Points on a hilly landscape, in no order, each with its height.
From any point a ball rolls to the lowest of the 6 points nearest to it. It stops when none of these is lower. Distance is the straight distance between rows; heights are no part of it.
K_252 h=195: [-43  33 -17  50  23  25 -22 -15 -24  19  -1 -30  -2   1 -16   1  23   8
  18  -4 -10  11  25  27 -13  11   5  -8  15   3  29   1 -11  11 -20  -1
   0 -29  11 -11   8   5 -21  13  -1 -18   7 -31 -34  -8   6 -12]
K_606 h=270: [-16  61 -11 -47  21  24  49  66  32  27 -38  68 -29  24  21  54 -57 -23
  15  32  26   9 -34  11 -18  14  28  20 -50 -30  28 -17 -21  40   4  35
  -8  -5  10  10 -14  12  42  16  21  11  19  18   0 -22  39  -9]
K_365 h=31: [-14  27  -2  50  18 -20 -24 -18  13  22  11  -1  -8 -15 -21  38   9  14
  28 -34 -34   8  13 -16  17  -9   2   2  17 -16  27  15   3   5 -21 -20
   5 -10  61  -4 -11 -28 -32 -59  -7 -18   6 -31 -18  -5  -7  19]
K_66 h=316: [  9  -7  -5  56  19 -12 -12   5  31 -20   3 -16 -35 -20 -35  31  -3   9
  72  -1 -33   1   5   7  32  21 -13 -24  14  15  67 -24   9  -3  -8   2
  10  -5  32  15 -38  36 -40 -86 -37  -7   3 -64 -35 -17  10  15]
K_543 h=673: [ 25 -70  10  15  27  -6   9 -55  17 -25  -8   9 -36  -9   2 -19   5 -13
 -12   4   2  13  14  23  23  -7 -23   0  16 -65  33  35  -9 -16 -14 -24
  31  -3 -10  32 -18 -41 -17 -50   5 -40  13  35  55  -9   9  29]
K_183 h=258: [  7 -39  10  26  -2   2 -20 -25   9  -7 -16  25  49  16 -28  -4  40  14
 -19  18  10  23  37 -41  33 -13 -27 -61  69  51 -33 -13  -8   7  17   7
  19  -3 -24  26   9  14 -14  11 -14  -3   8 -60  -6   4 -29 -40]
K_292 h=245: [ 19 -44 -18   8   4   8  -5 -65 -10 -15 -14  19   9   1  15 -56 -15 -10
 -28 -23  28   1 -29   8  20  -8 -51  25  25 -24 -18 -14  -1   0  17 -47
  30  11  13  -9 -28 -10  20  -5   6 -23  -1  10  20   4  12  14]
K_79 h=158: [ -5 -45  53  -5 -13 -29  12  19   9 -21  -1 -12  42  14 -14 -37   7  40
 -21 -15 -35 -11  34 -42  26 -43 -42 -27  83  29 -80  -9  -2  -8 -15  -4
  19 -22 -59  26  52 -20  15 -36 -32  -2   2 -29  10  32 -35  -3]
K_122 h=279: [-33  17 -18  40 -15 -27 -53  21  23  11  10 -64  20  15  18  -5 -22  18
   8  19 -28  15  28  -4  -5  43   9 -44  15  41 -21 -16   6 -10 -39  18
 -22 -44  -3 -30  57 -24   1  15 -27 -27   8 -39 -41 -14  15   8]
K_708 h=336: [ 12  45  42 -32  27 -11  19  14  15  23   2  72 -10  30  -2  39 -21 -16
   6  22 -13   3 -49 -11   2   9  20  13 -79 -31  27  22  -9  32  -3  19
 -48   3  45 -36 -24   4  29   0   0  52  17  -7  25 -21  12  -1]
K_414 h=263: [ -3 -15  34  14  25 -37  -1 -32 -21  18  34 -13 -22   0 -38   1   0  18
  36   0 -23  -9   4   0 -18  -6   8   3  -4 -24  47  36 -13  -7 -14   4
 -10 -14  64  -3 -38   6 -51 -54  25  10  -6 -27  22 -36  13  26]
K_348 h=132: [ 67  -8  43 -17 -32 -15   8  33 -11   0 -11   0  28  -3 -22 -15  -2 -21
   1 -47 -17 -17 -30   1  -2 -32   3 -25  -2  30 -72   6   4 -38 -37  10
 -24  14 -49  46  40 -41   1  18 -44 -17 -27  16  -1  29  -3 -11]
K_822 h=360: [ -1  12  15  -8   5 -12  49 -18 -29  12  -1 -10 -37   8  13   0 -27 -24
   5   0 -14  27 -31  -1  20  13   8  11 -24 -46  -7  32 -22  23  24 -12
   6  24  42 -14 -20  11  24  16  18 -13  28  34  34  -7  34  12]
K_973 h=137: [-32  32 -34 -32 -37  14  -8  56  11   8  -8 -10  -3   7  27  17 -14 -10
  -9  16  48  -2  23  25 -19 -10  39 -14 -41   3  18 -29  -2 -16  23  -5
  -1  -9 -36  23 -24   6  -3  60  18  -3  12  34   3 -14  22  23]
K_550 h=326: [ 28  41   7 -52  48 -18  32  24  29  13  17  68 -42  -5  -2  53 -25 -11
  14  27 -11   5 -40  -8   0   3  18  47 -70  -9  -9  15   6  51 -14  57
 -36  -3  29 -11   3  39  29 -10   3  36  -2   7  13 -49  -7  -4]
K_320 h=187: [-40  37 -28  -8 -39  -1  -4  46 -18  33 -25 -24   6 -12  27   7  -3 -17
 -14 -18  10  -3  10  40 -46 -13  34  30   0  10   9   1  21 -63  -5  12
  -7 -23  -4  36 -14 -12  25  34  -4 -21 -28  54   3  25  22   6]
K_905 h=207: [-26 -15 -18  -7  37  17   5 -34 -48   7  20 -15   3  15   0 -25 -21 -41
  -1  -5  31   7 -14   2   5  11  11 -11   8 -26 -18  11   9  20  26 -30
   8  24  -2 -31   8 -17  12   5  27   8 -14   9  -2   2  25  -5]
K_39 h=125: [ 43  14  30   0 -45 -11   0  -3 -15 -21  13   2  44  -2  -8  -7  13  -9
 -15 -25 -12   4  -7   7 -20 -34   7 -30  11  42 -60  -2   8 -28  -7   6
 -17  14 -46  38  35 -42   3  52 -35 -24 -30   8   6  14 -10 -13]
K_186 h=271: [-14  75   7 -39  -5  22  15  55  30  32 -30  32  -8  34  39  35 -37  -5
   7  11  20  -2 -11  26 -16  22  23   2 -57 -52  16   5  -7  30  22  -6
 -35  -1  43  20   5 -22  -4  -5  20  30   5  44  22 -25  19  -8]
K_307 h=179: [-16 -32   8  16  -5 -24 -10 -29  -5  -5 -20  29  45  -2  -8 -41  22   3
 -47  15 -18  11  12 -23  -6  -3 -29 -29  68  26 -32   0   5  -2 -22 -32
  12 -11 -44  18  36 -25  23 -30 -22   7 -29 -18  15  19 -14 -26]
K_777 h=175: [-13   8   2  21   3 -10 -46  17 -10  -1  -8 -25   1 -39 -16 -13  24  10
  19  22 -20  -5  -6  -5 -31  27  -5 -20 -22  44 -27 -37  28   3 -10  20
 -27 -13 -22 -32  44  32 -18  30  -2 -46   4 -27 -76  -7 -20 -35]
K_197 h=44: [-19   7   7  28  51  10 -15   7  28  11  23  -2  -9 -11  -9  16   1  33
  35  -3 -14 -16  22 -23  15   4   6   4   0 -25  26   8   1  19  12   5
  10 -19  49  12  -2  37 -42 -47   3  11  22 -19 -35  -8 -20  17]
K_675 h=152: [-15 -11 -11  22   9  14   3 -53 -21 -16  -1  23  11  22  11 -23  -3 -21
  -4  26  23  -2 -11  15  17  23 -31 -20  31  15  20 -10   3  15   8 -13
   7  25  -3 -25 -16  -1  -8  16  41  12  19  -5   9  20   3  15]
K_261 h=48: [-33 -26   8  56 -12 -18 -52   8  28 -19 -21 -20  -1   2 -17   7   8   5
  54   8 -25   7   7   6  37  22 -10 -57  37  51  19 -20 -18  -3 -17 -13
  18 -41 -10   4   8  12  20 -61 -33   1  -4 -87 -12 -18   7   8]
K_260 h=148: [  9  -7   8  15  40  19  22 -27   1 -21  20   6 -26  -1 -36  17  -3 -10
  72   3 -14  -5  -8  -2   6  18 -30   8  -3 -36  41  11 -38  13   5   1
  16  21  26 -27 -53  10 -29 -34  17  45  55 -33 -10 -32  -2   4]
K_803 h=219: [ 38 -42  25  16   2  19   6 -33  -5 -37  30  -7 -59 -29 -50  -5  28   5
  34 -21 -16  24  -7   3  34  -3 -38   3   4 -49  43  42 -36 -16  14  29
  14   0  21 -29 -80 -16 -15 -33  19  66  34 -12   2 -14 -17  16]
K_305 h=274: [-30  33 -24  24  20  31 -40   5  11  53   2 -15  13  -2 -13  12 -10  -7
  17  -9 -20 -22  32  13   1   4   0 -15  -4  30  12 -31  21   0 -30  21
 -15 -37  27 -34  44  -6   5 -16  11 -19   6 -46 -45   9  -2  15]
K_233 h=193: [-34  56 -17 -55  -6  16  -8  65  -8   4 -20  -3 -21  29  34  10 -31   6
  -8  20   8   6  11  12 -16   2  43   6 -32 -31  35  -7 -25  14  15   4
   6  12  34  24 -11   9  19  30  16  12  18  37  -5   2  38  29]
K_953 h=246: [-16 -54  16  -2 -14   6  -3 -35  -4  -8 -23  40  17  -7 -14 -28  31  -4
 -31   7 -16  -1   7 -46  22   9 -24 -12  63  49 -19 -25  21 -31   8 -29
  45  24 -36  26  33 -17   8 -47  14 -18 -29 -44  29  13 -30 -25]
K_855 h=143: [ 25  69  -9  -3 -37   7 -47  54  21  13   7 -40  39 -35   5  30  33  24
  -6 -15 -25   9 -10 -18 -68 -11  10   5 -24  54  14 -37   4 -14  -3   9
 -36 -24 -26  10  28   2  -3  80   0 -31 -14  -4 -47 -15 -39  -3]
K_114 h=104: [ 26  28 -34 -27 -41 -28  -1  40 -29 -19  11  -7  -5   2  24  13 -17  -4
 -29  20  36   3   7   6 -37   1   6 -25 -28  29  -4  -4  16 -16  24  -2
   2  36 -70  20 -19  12  -3  63  24 -17  12  36 -10  27  21  -4]
K_240 h=167: [-27  79 -20  -1  -9  30   3  22  21  45   0  -2  21   4  11  37  17  -8
  -2   0   6 -34  18   5 -30 -14  34  17 -30 -29  30  -5  12 -12 -43  -1
 -20 -13  36   4   3  -4  -1 -12   9  17  -6  27 -10 -28  -5 -13]
K_974 h=255: [ -4  50  15 -23  34  12  12  -5 -11  27   5  40 -10   7 -13  34  -2   8
  10  -2 -24 -30 -23 -16  -2  -4  13  27 -21 -45  -1  18 -10  20 -26   6
 -24  21  44  -9   1 -19 -40 -39  35  14   8  -2   8 -47 -13  -3]
K_78 h=204: [ 21 -37  17   9   1  -1  -2 -46 -26 -17 -11  52  18  11  -4 -32  34 -17
 -40  11  40  12 -18  -2  28  16 -14 -12  18  34  -8  -5  11   7  16 -25
  15  21 -51   8  21  17  12 -24  21  11   0 -40  24  26  -8 -13]
K_396 h=208: [ 27 -27   5   8 -12  10  -8 -34  -3   0 -13  21  23   4 -33 -24  22   4
 -21   8 -13   0  23 -61  23 -26 -24 -10  40  62 -55 -14 -12  -9 -12 -23
   8  24 -54  25  37   7 -12  17  14 -18   1 -48  12   5 -29 -35]
K_110 h=361: [ 29  -3  23 -10  27  -9  30 -20  -8 -35  36   8 -46 -15  -4  22 -30 -41
   2  20   5  38 -30 -23  31   8  -1  25 -55 -25  31  63 -35  22  17  12
   6   4  54 -15 -57 -28  18  21  29  29  34  -7   8 -18  34   0]
K_552 h=121: [ 11  -4   8 -21 -30 -26 -15   9 -16 -28 -21 -19  41 -13  23 -17  16 -17
 -55  -8  -5 -15   6  26 -21 -14   9   5  10  22 -56   1  31 -36   6  16
  -9  -8 -52  33  22 -38  21  18 -23 -39 -75  46 -13  42   3  -9]
K_337 h=227: [-35 -63   3  79  27  -9 -22 -32 -21 -18   1  -6   7  21 -11  -6  22  21
  32   8  -1 -10  17 -15  -5  12 -17 -17  45  -6  12  -6 -16  11   6 -15
  10 -20   0 -16 -24 -10  -3 -35 -28  10 -24 -38  10  -3 -10   7]
K_623 h=124: [ -1 -11  16  16   4 -14 -41 -10   6 -11 -16 -16  32  -2 -12 -20  18  14
  -3  -8  -1 -15   6 -40 -26   9  -5 -33  29  36 -50  14  -2 -28 -11   5
  -5   2 -52 -12  39 -19 -14  25 -23 -21  -4 -11 -19   4 -10 -33]
K_89 h=290: [ -1 -50   3  32   2  -5  -4 -44  -7 -10 -17   4   0  -4   2 -19  12  29
 -18  -4  14 -10   6  12   8  -2 -36   9  73   2  12   3  -2 -14 -13 -34
   7 -39 -24 -10 -13 -38  13 -44 -15  23 -40  -2  15   7 -16  -1]
K_949 h=60: [ 24  88 -51 -32 -14  27  -7  30  46  47 -17 -12  35 -19  13  54  29  34
   0 -14  17 -19  18  20 -54  14  30  -2 -49   6  14 -25  25  -6 -15  34
 -33 -39  23   5  44  25  -2  28   9  21   5  23 -20 -24 -24  -4]
K_894 h=324: [-19 -39  32  29   9  20   1 -56   9   4  -6 -34 -23 -20 -35  20   7  17
  41 -20  -2  18   2  -9   3 -17   1   8  18 -31  58  26 -15 -22  -7   9
  20   0  18 -22 -69 -22 -30 -37  -1   8  -4 -36  31  -7   0  13]
K_577 h=46: [-19 -32   3  33  40  30   6 -37 -14 -34  -6  17 -18   2 -20   5   7  -7
  25  -9  10 -13   9  -6  -5  -4 -36   6  23 -18  34   3  -7  26  19  -7
  24  17  -1 -40 -17  -3 -12  -5   1  16   9 -17 -11   2 -21  -4]
K_430 h=16: [  2 -39  33  -1 -26 -20 -18 -11  21 -13 -12   8  32  21 -11 -39  24 -13
 -21 -34 -48  21  54 -58  35 -44 -14 -17  84  67 -76 -24 -28 -12 -34 -17
  44  12 -51  57  45  -8  -5 -12 -34  10  12 -45  20  15 -29 -29]
K_383 h=470: [ 10 -82  44 -28 -29 -26   6 -56  19  -3   1  47 -25 -20  37 -50   8 -19
 -19   6  20   2  -5 -17  64 -20 -20  -4  45  11   6 -10 -11 -31   7 -21
  40  11  -1  33 -25   2  24 -56  29   0  -1 -21  50  28 -33  44]
K_893 h=256: [ 17 -18   8  62   9 -41 -39 -20  25   3  -9 -19 -11  13 -13   8   9  14
  48 -21 -27  39  46  15  29  -4 -12 -19  43 -14  42  14   1  10 -13 -27
  30 -21  27   0 -38  -5 -25 -56 -32   7 -16 -31 -31  -1   6  10]
K_9 h=147: [ 38  -8  33 -16 -45   9   1  20  -2 -16   6   2  22  21 -25 -35 -16   6
 -23 -17 -45 -19 -14 -43  24 -41 -12  -9  30  61 -92   0  -7 -22 -39   2
 -34 -15 -73  39  78 -22  20   5 -29  -8 -28 -16  -1  28 -22 -13]
K_497 h=292: [ 49 -41  14 -13  35   3  62  11 -16  -9   5  -6   1  23  47 -37 -27   7
 -42 -15  11   1   2  -2   5 -15  -1  46  -7 -70 -44   9 -13  58  21 -29
  22   9  16 -14 -20  22  11   4 -20  -2 -17  86  22  31  10  16]
K_955 h=162: [-40  48 -10  14  29  30  17  10  14  17  18  10  -4  16   7  23  -6  -2
  21 -17  -5 -13 -10  -8  -3  12  13  27 -16 -21  25 -33  -7  19 -19  12
 -20  -6  53 -23   4  -2  -5 -15  20  -3  21 -31 -39 -13 -12   2]
K_208 h=126: [  7  -9  18 -22 -17 -20  -7  -6 -12  -8  -9   5  26   5  10 -34  15 -12
 -46   3  20  12 -23  11 -22  -5 -19  -7  52  51 -60  14  35 -31 -14 -10
 -18  11 -47  25  49 -35  23   2 -18 -11 -25  10   2  34   6 -10]
K_158 h=261: [ 37  -4   1 -19  32  -9  22 -23  43 -32  40   1 -62 -11 -62  18   9  37
  63 -23 -58 -25 -42  -9  36 -10 -28  43  -3 -23  44  -6   2   5  -9  41
  -4  -3  49  11 -42  36 -42 -42 -14  55  38 -60  -3 -18   0   9]
K_691 h=217: [ -6  20   6 -38  13   8  22  67  14  10 -26 -16  -7  27  27  12   8  12
 -19  20  17   9  11 -18 -21  -5  36  34 -29 -43  -8  15 -14  28  14  -3
  28  26  20   4 -28  11  12  28   4 -15  16  57  45  27  40   2]
K_718 h=237: [-30 -19 -13  53   2   1 -38 -32 -20  -4   6  -6  -9 -12 -16 -15  19  -3
  28  23  16 -41   7  11 -12  26 -18 -28  31   1  20 -40 -18   3   1   0
  -2   0  -2 -29   5  35 -13  -8   9  11  -5 -41 -42  12 -18 -24]
K_528 h=327: [  4  40  46 -50  -9  -8  21 -13   6  43  -4  16  -2  16  31  20  -6   2
 -11   7  -5 -35 -35  -6  -3  36  25  18 -61 -44   6  33  19  30   4 -16
 -44  21  42 -19 -13  -7  13 -48  30  36  -3  -1  19 -33   4   5]
K_938 h=105: [ 28  29 -18 -22 -53 -11 -17  21 -13   1  14  -7  16 -34   8 -22 -25   6
 -46   7   9   4 -15  26 -14 -16  34 -10 -10  33 -22 -12  33 -29   0 -18
 -16  52 -46  19  12  -3   7  54 -13 -46 -34  35  14  14  15  -7]
K_766 h=192: [ -7  40 -25 -29   5  11  36  57  32  17 -14  30 -33  21  26  48 -21 -12
  -1  15  34  30  12 -11 -19 -16  31  28 -22 -31   3   9 -57  24  40   5
  -2  17  14 -19 -47  16  19  67  23   8  18  46  20   6  32  12]
K_851 h=108: [ 27  -3 -14 -34 -30 -14  16  -1   1   4   5   0  44  -6  35 -38  -4 -12
 -43   7  14   5 -17  32   2 -10 -19  -6   8  17 -53 -11  47 -28  -2 -12
   6  20 -38  41  12  10  42  11 -20 -26 -31  30  -4  42  31  -1]
K_629 h=172: [-23  54 -23 -34   6  41 -13  26  12  19  22  24 -18 -20  48  16   0  14
  17  -7 -10  -5  26  37 -39  12  26  32 -42  13   9 -40  -6  12 -23  47
 -13 -22  12  -7  44  33 -12  14  42  23  22 -13 -45 -29 -22 -18]
K_533 h=262: [-47 -16   2  32  11 -15 -32 -11  -6  13 -11 -56  39  13 -16  19  -9  32
  14   0 -31  38  20   1  19  14  -9 -27  56  31   0   6 -38  -1 -20 -23
  10 -51  21 -26  12   7  13 -48 -43   0  -8 -10  -8   0   0   7]
K_673 h=212: [ 38 -40   3 -33  24  -4  21 -11 -20  -4 -10  -3  29   1  51 -45  15 -20
 -36   1  16  11   7  33   8 -24 -23  48   7 -17 -33   0  47  -6  -8 -46
   2  16  -9 -14   0 -20 -15 -26   1 -33 -23  58   0  38   6  29]
K_364 h=322: [ -3 -13  34   4   1 -37  -5 -31  31   9  46 -23 -10 -23 -34  -8  10  49
  10 -23 -45  -7   1 -17  17   0 -10   7 -27 -37  19  43 -13 -31  16  38
 -19  11  55  22 -29  11 -34 -72  18  68  39 -31  13 -21 -31   5]
K_216 h=142: [ 61 -27  19 -33 -37 -41  32  80  10  -4 -14  -8  32 -18  -5  20 -16  10
   4  -9   1 -31 -21  28 -18 -45   1   5 -43  42 -71  34  -1 -51 -23  26
 -25  12 -51  63  11  -8  38  25 -37 -63  -6  38   5  35 -21  32]
K_175 h=164: [ 22  26 -15 -10 -39 -38 -19  56  10   1 -20 -49  37 -36 -25  31   2  -9
 -21 -26   2 -26   1   4 -71 -30  19  -3 -46  30  10   7  -7 -71   9   5
 -23  20 -47  31  -5 -16   0  75 -32 -37 -18  21   1 -14   4  11]
K_846 h=337: [ 48 -89  16   6   4   6  34 -46  16 -20 -20   6 -30  -2 -18 -31  -3 -23
 -16 -13   2  10 -37   0  47   6 -43  15  -3 -20  37  40 -27 -11   3  13
  12  -7   7   0 -54   0  13  12   1  21  47  -3  54  -5   4  43]
K_418 h=174: [ -4  10 -44 -33 -11  26  25  42 -30 -11  -1 -19  12  13  37 -13  -9 -17
 -24  12  13  10  23  23  -7 -19  29  19  -1 -18 -11   3   8  -6  35 -17
  19  31  20  20 -43   6  39  25 -19 -22 -22  86  24  25  24  -6]
K_298 h=239: [-34  35 -21  22 -17  14 -29  12  39  52  15 -57  27  -4  14   2  13 -11
  19  -7  -6 -14  32  -1 -10  16   7 -13 -10  -5   2   0  26 -12  -7   7
 -34 -34  50 -29  32   1  14  32 -11 -18   2  30 -16 -17  -2 -27]
K_51 h=294: [  2  20   2 -35  28 -25  17 -18   1   4  47  27 -30  11 -32  29 -17   2
  36   2 -12 -20 -40 -29  29   6 -14  36 -49 -19  14  38  -2  30  -7  30
 -13  10  44 -20  22   3 -26 -45   2  67  44 -23  14 -26 -10  -3]
K_380 h=144: [ 22  -8 -26 -12   3   0  13   6 -32  -8   4   3  10   9  37 -48  -4 -16
 -19 -12  49  37  -5 -12  17  16 -16  -3  17 -11 -19  -1  29   3  19  -9
  30  21  -5 -21   5  -5   7  44   4 -24 -14  40  18  33  16   2]
K_889 h=166: [-25  15  15  39  -6  11 -17  -1 -24   8  -8 -47  18   4   7  -6  -6   7
 -16 -14  15  -1  15  31 -14  -6  -4  -1   5  46 -22  21  48 -19 -14 -29
  -5 -17   3 -10  39 -19   0  18  -6  12 -32  -4 -14  -8  10 -34]
K_315 h=115: [ 34  32 -25 -19 -41  -8 -19  30 -25 -18 -11   4  16 -27 -18  13  -3  12
 -21 -26  16   9  -1  20 -27 -32   9 -19 -40  46   0 -22   4 -28  18   0
 -19  41 -88   7  49 -10  14  61   3 -37 -20   9   3  13  -3  -6]
K_948 h=273: [ -7 -61 -13  19 -20  17   6 -76   1 -32 -34  29  14   1  -9 -18  25 -24
  -5  10  20 -30 -23  11  30   8 -34  -9  40  14  30 -25  -5   0  10 -29
  26   0 -40 -15 -28  34  -1 -43  15   3 -21 -33  48   1  -8   5]
K_603 h=325: [  1   6  -7 -14  58  14  46   4   1 -28   5  43 -46  -4 -25  20  12 -29
  21  -9 -14   3 -57 -15   9  36  -2  38 -38   3  42  31  -8  56  -2  38
 -23  -9  48 -30 -23 -13  -8  -7  -8  29  37 -16  10 -29  15   7]
K_910 h=350: [  7 -38   2  13 -13 -21 -41  -1  17 -44 -34 -21   0 -23 -44   2  18   9
  56  43 -31  36   4  -7  19   1 -18 -79  26  37   2  -9 -18  15  -3  26
  22 -28 -40  13  31  72 -12 -45 -10 -13  18 -75 -25 -24  -1 -37]
K_877 h=146: [ 16 -31 -17  -9 -43 -12   9  55  -2   3  -8 -50  27   7  31 -26  -7 -13
 -29  11  22 -29  22  23 -35 -31   5  40 -17  -3  -6 -16   6 -43   9  11
  13  23 -19  50 -15  12   9  21 -35 -55 -40  77 -23  31  25  15]
K_19 h=165: [ 25 -14   2  28  21  18  36  -2   3  -4   1  25 -21  23  28 -19 -29 -12
 -46 -25  32  32   5  19  22   7  17   3 -23  -9 -13 -13  13  42  28   5
  40  37  16 -26 -12 -14  35  44 -19  -4   6  28  23   9  37 -11]
K_798 h=389: [-21   6  12 -29  19   8   7  -2 -24  24  -7 -23 -20  16  12  -3 -26 -28
  12  20  -6   1 -15  13   8  17  21  14 -26 -82  25  63 -22  10   7 -36
  -1 -14  49 -14 -13 -16 -13 -20  21  -2   2  47  21 -12  13   2]
K_644 h=225: [ 29  -1   6  28  26 -46   5 -32  27  24  -5 -24 -27 -29 -20  42   2  57
  25 -21 -68  26  18 -20  19  13   7  -3   9 -32  50  18   4 -17 -25   6
  -1   2  29  22 -24 -10 -41 -63 -27  -7   6 -22   7 -19 -13  35]
K_47 h=107: [-16   8 -37 -19 -22  -4   0  59  -4  13  11 -28   2  11  20 -14   2  -8
 -38   0  28 -11   4  12 -17  -5  26 -23 -28  -4  -9  -7  -8 -15  31   7
   3  -2 -28 -18  -6   4  11  68  20 -14  37  48   2   8  35  27]
K_492 h=210: [-14  32  -5  35 -35  -9 -43  43  29  45  22 -74  33  11  10 -15   6   6
  17   0 -29  -5 -12  10 -12  -4  21   5   8  34 -28 -12   4 -20  -7   6
 -28 -31 -10 -32  32   1  -4  24 -33  -9 -31  12 -47   7   5 -17]
K_456 h=53: [ 17  50   7  13 -53   4 -16  18 -41 -21 -15 -12   9 -28 -24   9  26 -10
   7  -5   0  -7 -21 -35 -38 -11  10 -26   2  69 -31  -8  13 -23 -12  -8
 -17   9 -62  -4  25   7 -26  50  10  -6 -18  -7 -23   3 -41 -31]
K_896 h=176: [-44   2  -5   6  36  35  -8 -11 -26 -14  -3 -16 -22   7   1   4   2  12
  31   9   1 -10   9   1  -8  12  -2  30  -7 -21  19  15   3  16   7 -15
  -4   9  37 -18 -11 -22 -32 -16  30  -4   4  -9  -3 -28 -14  -1]
K_470 h=182: [  5  37 -46 -28 -19  16 -46  -1  33  24   3 -10 -17 -33  29  54  -4  28
   7  20 -27 -23   2  15 -19  20  17   5 -24  29   1 -39   5  12 -24  28
 -21 -41  17   1  63  51  15  11  17 -36  12  -5 -60 -31 -13  -3]
K_772 h=181: [-23 -41   2  39  -4 -22 -20  -3  -5  -5  -4 -23  34  -3   6 -19  32  30
  -5  -6 -17  -4  22 -32  21  -3 -29 -33  59  12 -40  12 -15   9 -17 -12
   6 -34 -14 -19  16 -18   7 -22 -55   2 -29 -23 -14   9 -19 -19]
K_97 h=252: [-22  51   9 -15  -5  38  24  11   9  17 -17  10  -8   5  15  18 -13 -26
   4  -8   7  12   2   6  -8  10  27   5 -37 -32  18   3  -5  15  12 -32
 -13   0  24  -1  -3 -31  17   8  28  15  12  20   7  -3   9  16]
K_129 h=145: [ -9 -27   6   3 -35  15   7 -32 -29 -21  11  32  11  -4 -17 -32   6 -11
 -40  24  30   4  -7  19  13  10  -9 -18   6  35 -41   9  28  -6  10  -2
 -12  20 -37   6  25  -4 -11  19   3 -15 -23   5   3  17  10 -27]
K_697 h=63: [  7  -4  -8 -42 -42 -27  29  43 -13 -18   8   8   4   3  20  -9 -18  19
 -49 -17  37  22   0  11 -14 -23  34 -11 -37   2 -12 -14  12  -3  54   9
  26  44 -42 -12 -25  31  35  68  22 -21   5  39  19  13  16  10]
K_607 h=184: [ -6  81   9 -33  26  43  27  23  27  29 -24  44  23  14  -3  55   3  18
 -11  -1  20 -38  11  -4 -25  30   9  17 -17 -37  -4  -4   6  24 -10  35
 -38   4  55  -6  33  11  -7 -22  15  22 -10  20 -15 -13 -28 -10]
K_458 h=119: [-35  10 -13  12 -16  20  -6  -4 -29  -1   8 -24  -6  -6  -3  -6  10 -18
  -1  18  33   8   3  -2 -22  11  10   1  12  17  -7 -17  18 -15  13  -8
 -36   0 -40  -8  11   5 -15  32   9   3 -11  -7 -16   3 -11 -21]
K_82 h=155: [-43   1 -14  36  27  31   1 -26   4  -1  20   7 -12   2 -11   9  15  -8
  31  17   0  -7   8   4  -7  14 -16  -9  -4 -14  25 -31  -1  -2  11   3
  -4  -9  12 -28  -6  23 -36 -36  13   9   8 -19  13  -8 -23  -1]
K_746 h=461: [ 26 -45 -10  11  29   6   2 -26 -40 -23   5 -12 -29   5  21 -24 -36 -25
  -7 -15  12  19  -1   9  22 -21  -6  29  21 -80  -3  36  -5  15  14 -43
  37  -5  29 -12 -37 -29   6  -2   1 -14   6  48  21   2   6   1]
K_50 h=333: [  6  41 -21 -60  21 -13  63  42  24  24   9  89 -34  11   6  65 -21   1
  -8  32  14 -15 -26  11 -24  15  19  21 -35 -25  23 -29 -11  48  -4  63
 -35 -36  36  -9  32  37  46   2   8  45   5   6 -11 -36   5   0]
K_199 h=156: [ 13 -51  -6  12  25  14  22 -49 -35 -34   7  20   1  -3 -10 -22  -4 -10
  -3  -5  21  -4 -20  18  34  14 -40  -7 -15  -5  59   6  -8  18  25 -18
  26  -7  -5 -28 -42 -18  -2  -1  17  38  12 -11  19   1 -27  24]
K_412 h=206: [  0 -40 -15   7  37  -3   6 -22 -11 -38  23   9 -15 -14 -45  12  25  13
  63  -2 -23   9   3 -16  16  -1   0  17  12 -37  66  -4  -4  10   1   0
  11   6  26  -3 -63  21 -22 -32   6  50   9 -38  -3  -9 -18  14]
K_988 h=222: [-33   5 -41  13  26  17 -11 -33 -15  -8  17  10 -44   1  -9   3  -1 -13
  26 -10   7 -27   8  10  -3  21   8  31 -18  10   7 -29   7  15 -18  28
  -5 -21  23 -17   8  15 -22  -7  20  13  36 -33 -36 -18 -13 -19]
K_743 h=114: [ 14  -5  -7 -13  15  11  25  50  12   5  -2  10   0  34  35  20 -37   2
 -44  10  47   6  21 -10  -1  10  18  -3 -25  -4  -9 -23 -12  46  47  17
  47  34  -6 -26 -32   4  26 109 -12   7  -4  28  26  37  40  16]
K_776 h=183: [-22 -12  -9  -6 -15   9   3 -23  -9  -2  11  -9 -17  10  20  -6  -1  -3
  -9 -12  15   3   0  24  15 -11   3  33  49   3 -30   2  39 -16  10 -40
   8 -15 -21  19  10  -5  -7  -2  -7  -8 -37  30  18  21   9  -7]
K_377 h=520: [-10 -31  15  -2  21  -4  33 -44 -26   0  15  -3 -30  -9 -12 -30 -21   9
  26  14 -14  -6  -8 -11   4  -1  -3 -10  -9 -41  24  59 -34  -1 -11 -18
  22  11  40   7 -28 -28 -16 -11  23  29  20  36  46  -4  -5  16]
K_290 h=317: [-22 -22   9  44  -1  -1 -47 -18   3   0  -1 -24   8   6  -5 -17   2  -7
  19  29   3  17  21  -4   2  29   0 -16  18  28  24 -39  -6  10 -14  24
  13  -8   1  18  17  50 -18 -30   2 -26  22 -55 -72 -10 -12  -5]
K_282 h=88: [ 25   6  -3 -44 -59 -20 -15  26   0  -2  26  16   5 -18  32 -51 -15   0
 -52   7  26   4  -4  17   5  -4  31 -14  -9  -9 -37 -37  34  -5  30   9
  15  36 -55   3   5   6  28  53   9 -31  -8  40  14  48  39   7]

For each start below, name the point where the ball stops.
K_383: K_697
K_550: K_365
K_348: K_697
K_708: K_365

Call two points neighbours if one is among the 6 nearest of the other. Go from one point of each pair to the other, from neighbour to neighbour, staying as low as possible. Name the highest point that can't be avoided.
K_261 and K_365: K_337
K_697 and K_456: K_315
K_949 and K_577: K_675
K_456 and K_949: K_855
K_430 and K_697: K_9
